The views of a scene show one set of named points, each view turned or mirrored, and shifted as a whole, with a little noise and some points left out.
(in the rows, 128 means zero)

Scene 1
View 1
sur: [123 130 134 153 156 111 139 121 134 156 112 157 130 129 110 136 124 114
 140 104 117  97 106 150 165 107 123 105]
Dibaz: [115 113 143 147 143 125 133 121 102 126 121 150  88 156 134 134 114 114
 164 148 115 145 146  96 163 138 123 138]
sizev: [115 109 166 157 141 106 129 126  90 130 145 170  87 189 140 133 129 125
 156 153 112 117 129 115 178 159 128 116]
teg: [122 122 130 140 145 131 137 121 124 140 114 159 112 135 107 141 124 115
 170 133 119 140 117 119 158 117 121 129]
fedu: [127 140 104 152 149 141 129 141 126 102  91 135 106 147 128 114  99 108
 152 122  99 128 110  76 155 102 127 164]
nekud: [131 109 159 157 144  97 104 130  99 111 149 161  86 212 153 119 126 145
 140 136 119  87 111 106 198 162 132 117]
gosu: [129 119 130 155 140 133 145 122 154 144 156 178 101 170  71 145 128 104
 165 119 119 132 124 122 161 132 108 128]
gok: [ 86 131 134 149 152 133 158 129  66 126  62 124  94 103 172 128  93  86
 162 162  91 167 166  86 134 109 132 153]
vof: [127 142 121 161 151 126 145 139 144 138 116 166 130 150  93 128 124 104
 147 106 100  93  80 133 159  99 125 120]
dera: [117 123 134 136 144 129 123 135  80 104  86 138 100 144 163 121 111 127
 168 163 109 142 114  80 165 122 138 148]
Virod: [111 125 135 150 153 120 152 116 126 159 111 155 117 119 109 143 121  99
 154 121 115 128 135 139 151 112 117 116]
vobug: [128 116 136 141 136 136 127 130 114 115 129 164  92 173 117 134 124 125
 177 153 116 145 114  89 166 135 122 143]
gomu: [124 137 114 140 156 129 141 122 141 150  92 149 137 105 102 136 120 110
 154 108 119 121 104 134 153  90 120 122]
Gik: [135 115 132 133 147 117 111 117 125 125 117 148 108 148 123 132 123 139
 157 125 134 120 116 110 177 127 122 126]
Pov: [110 136 131 133 156 120 141 126  94 146  67 143 138  91 141 135 120 118
 159 139 114 125  97 133 154  90 136 114]
bofor: [122 134 131 156 159 108 128 131 115 132 101 145 122 142 140 119 115 120
 131 110 107  84 101 127 171 112 133 117]
Fega: [126 126 132 140 148 122 133 123 130 145 115 165 125 135 106 138 131 123
 161 127 123 118  96 133 165 113 124 114]
Mazev: [127 119 118 131 140 145 138 115 146 141 118 160 108 125  83 149 121 113
 179 132 131 167 131 108 152 111 109 140]
ven: [139 140  96 139 148 149 136 130 167 133 101 153 131 122  77 133 115 108
 165 106 119 135  93 110 150  85 115 144]
vibu: [103 115 157 138 149 112 141 113  80 153  99 155 113 117 147 144 126 121
 165 157 120 140 133 134 161 127 128 109]
navi: [142 115 122 131 143 136 121 113 155 139 132 163 110 144  85 144 127 130
 173 120 138 142 116 112 166 120 111 134]
lefik: [143 132 115 150 146 127 116 138 143 111 121 154 115 170 111 119 117 128
 148 109 116  99  85 101 176 113 126 137]
zulaz: [118 119 134 138 148 124 130 119 106 130 103 142 102 132 137 134 113 119
 161 138 119 140 134 103 161 121 124 133]
View 2
zulaz: [153 100 128 112 125 144 110 149 136 119 139 100 121 149 107 107 149 136
 160 131 119 126 127 134 100 122 141  96]
bofor: [150 148 138  99 130 144 125 140 127 131 139  97 133 166 123 130 181 137
 159 103 139 101 140 122 121 111 113 112]
Dibaz: [150  90 130 112 111 139  97 160 145 132 149 111 116 148 107 112 156 127
 179 147 107 127 123 142  96 123 139  90]
teg: [161 107 135 117 117 138 112 154 125 122 139 117 117 130 119 113 145 120
 147 131 120 124 130 128 128 112 147 107]
lefik: [153 122 139  93 111 129 124 135 130 129 142 114 126 144 140 118 195 127
 172 115 140 121 112 106 135  83 132 142]
sur: [169 162 138 114 125 143 123 144 119 129 134 115 125 144 124 140 155 121
 134 106 127  96 149 131 143 112 132 114]
Gik: [173 118 120 111 115 133 121 136 153 113 149 109 130 140 127 116 163 136
 170 121 115 125 119 121 122 109 142 114]
ven: [155 113 144 104 124 137 121 139  96 117 113 119 109 113 124 107 153 119
 120 114 146 129 116 116 142  75 166 150]
Virod: [163 135 137 118 122 150 108 155 114 130 130 116 111 137 104 132 135 118
 130 125 116 107 148 148 125 119 146 102]
Pov: [149 120 140 120 154 152 136 152 111 107 130  89 133 154 110 100 128 137
 118 101 146 113 152 117 121 132 122  85]
Mazev: [167  92 130 121 112 137 104 153 121 116 128 125 105 109 114 106 129 117
 136 139 112 138 120 135 126 101 173 119]
vobug: [149  75 134 110 102 128 104 158 142 129 154 123 120 133 131 102 167 119
 183 148 114 136 117 118 118 109 136 103]
gomu: [163 136 139 113 135 146 125 144 103 115 119 109 118 134 116 120 140 126
 116 106 139 112 137 126 137 103 149 124]
dera: [132  69 135 104 132 141 118 153 140 118 146  87 130 165 111  81 167 144
 176 131 134 137 120 114  87 125 119  84]
gok: [115  68 143 104 150 165  98 169 108 130 122  76 108 172  65  84 134 146
 145 138 129 129 137 153  52 140 132  63]
vof: [152 145 154 102 118 138 120 149 100 139 130 124 118 138 137 135 174 110
 138 109 145 101 141 118 154  90 129 134]
vibu: [159 111 128 129 131 147 114 162 139 119 151 101 129 153 107 112 124 131
 149 127 110 113 154 137 111 150 122  61]
sizev: [158 110 131 115  95 131 100 164 161 145 173 121 131 159 129 132 175 119
 204 149  98 111 137 134 117 135 110  77]
navi: [178 110 125 118 104 128 113 142 136 113 138 129 114 111 131 118 148 120
 152 132 112 133 115 124 141  93 166 131]
Fega: [167 128 136 117 120 136 123 149 125 120 141 118 126 131 132 121 150 119
 143 117 126 113 137 118 145 111 135 111]
View 3
Pov: [ 93 123 133 123 145 172 123  82  79 162 102 107 127  94 117 127 130 179
 155 127 136 119  85 119 143 127 122 145]
ven: [145 113 126 100 137 147 180 100 128 150  84 121 113 114  68 138 152 127
 151 137 125 105 107 113 139 122 121 129]
fedu: [118  95 121 136 164 153 166 109 107 159 109 120 112  99  81  97 125 100
 155 158 126 132 110 135 132 112 146 147]
gosu: [156 168 140  90 141 104 153 152 122 128  61 132 106 144  98 133 147 123
 136 137 141 122 119 148 134 110 130 139]
Dibaz: [113 156 140 128 159 132 129 143  92 156 109 123 119 129 121  83 127 117
 129 156 142 141  99 155 137 105 140 153]
sizev: [108 168 147 123 170 119  99 166  80 138  84 125 110 127 138 110 114 117
 139 143 147 156 115 188 134 110 146 164]
nekud: [ 96 149 140 126 172 118  95 171  80 127  92 122  98 119 131 137 114  90
 148 154 139 169 135 197 137 107 162 160]
Gik: [105 141 137 108 144 138 126 130  94 145 110 117 110 125 111 144 142 115
 138 153 130 135 115 147 148 111 144 139]
zulaz: [105 142 136 125 152 145 132 122  88 159 114 118 120 118 118 101 133 131
 133 154 136 133  96 139 140 108 138 148]
Virod: [129 154 130 109 139 129 136 110  99 140  77 119 117 120 117 111 136 171
 140 140 147 119  99 115 129 108 132 144]
vof: [138 119 123 108 153 130 151 112 111 127  51 121 105  98  91 151 128 148
 172 122 136 124 125 135 126 125 133 143]
gok: [ 97 129 131 157 166 167 137  95  76 186 132 115 137 103 123  22 109 154
 132 161 147 130  65 120 129 102 134 163]
navi: [137 154 141  91 135 130 154 134 117 145  94 123 112 140  94 144 156 113
 129 147 127 117 111 138 149 112 126 132]
lefik: [120 112 127 116 157 136 147 129 109 134  86 120  99 106  87 154 132  98
 163 146 124 135 132 153 137 119 150 141]
bofor: [101 114 120 124 155 138 122 108  85 131  84 113 104  92 115 143 120 147
 167 145 138 143 124 134 129 113 154 147]
vobug: [122 147 147 119 164 140 138 152 103 159 100 127 118 130 103 104 131  94
 133 144 132 136 103 175 145 117 129 151]
Mazev: [141 158 141  98 135 137 163 124 118 160 101 125 124 142  92 108 156 129
 121 146 132 109  91 126 148 114 117 134]
gomu: [127 131 129 103 135 144 150  95 107 146  86 116 118 113  97 137 146 162
 148 134 134 110  99 112 140 118 124 134]
Fega: [121 143 138 101 143 139 132 118  99 141  80 118 114 118 108 149 140 147
 148 128 136 123 107 141 141 123 127 142]
sur: [119 138 127 103 140 127 128 107  95 125  67 115 108 108 115 153 135 171
 160 136 142 127 117 121 130 114 140 141]
View 4
gomu: [105 131 134 141 109 146 114  96 135 119 145 125 122 155 121 140 186 132
 157 122 146 116  87 170 113 109 100  93]
ven: [116 137 119 171 117 135 125 104 156 121 140 115 130 158 132 124 191 132
 154 107 140  99  69 174 114 122 126  76]
gok: [121 155 122 121 103 129 129  93 136  99 114 182 120  98  83 113 140 118
 158 118  71 170 117 130 174 107 108 149]
sizev: [123 148 149  58 137 124 127 160 161 152 178 107 118 138  87 172 128 131
 172 142  98 134 112 139 138 129 144 117]
teg: [117 136 130 123 114 129 115 123 154 129 153 118 121 138 104 144 165 136
 166 131 118 122  97 165 130 112 130  95]
lefik: [115 145 140 118 138 128 142 131 161 136 154 103 132 170 137 160 163 120
 145 107 129 110  70 137 113 150 139  82]
Fega: [111 130 142 113 113 138 114 125 147 133 161 112 118 150 117 160 179 131
 164 131 136 118  93 170 120 117 119  88]
Dibaz: [122 147 130 105 127 116 122 131 158 132 155 126 125 126  88 144 130 135
 165 130  88 136 108 139 140 117 146 114]
Gik: [104 135 141 110 123 115 110 122 152 132 158 114 130 145 118 173 150 139
 152 130 115 123  94 137 115 125 143  85]
bofor: [103 142 157  92 128 143 136 110 133 125 154 127 123 166 125 168 159 115
 148 117 136 129  89 131 116 136 101 112]
fedu: [123 157 124 141 129 125 148 111 158 114 128 137 134 145 127 129 156 115
 143  95 105 126  73 127 137 146 132 102]
Virod: [110 137 135 121 118 145 112 106 134 127 159 121 118 146  93 135 161 135
 172 137 132 122 105 173 116  95 106 117]
dera: [119 149 133 101 107 112 131 128 159 117 129 152 123 113 115 161 151 119
 147 113  79 154  99 120 166 141 136 104]
Pov: [101 129 145 110  86 144 112  97 129 109 132 152 112 130 122 161 193 122
 154 126 131 148 102 156 146 113  85 103]
navi: [115 132 124 144 123 117 105 126 163 137 162  98 129 147 109 150 162 149
 163 132 123 103  88 169 107 112 153  72]
vof: [117 144 144 119 130 156 141 122 147 134 159 105 121 177 128 142 185 115
 161 115 156 105  75 171 113 132 107  98]
nekud: [117 150 156  52 148 116 134 161 163 154 178 100 128 155 107 193 118 125
 156 132  99 131  98 114 123 149 156 105]
Mazev: [121 133 114 157 114 120 103 117 161 130 148 113 126 131  98 126 165 150
 169 132 113 112  94 179 123 100 145  84]
zulaz: [111 140 133 113 116 119 116 114 149 122 145 135 126 127 102 151 146 134
 157 128 100 138 102 140 135 116 130 107]
vibu: [108 131 144  86  98 131 102 119 138 126 153 138 109 117  90 165 156 135
 171 146 109 150 122 156 146 101 110 115]
gosu: [124 140 127 128 141 132 118 143 166 151 179  79 126 164  94 135 154 144
 180 136 131  96  90 184 102 108 150  89]

Which points are out of place in each view (at most two, in the order of its rows)? Write none if all are in place.
view 1 => nekud, gosu
view 2 => none
view 3 => gomu
view 4 => none
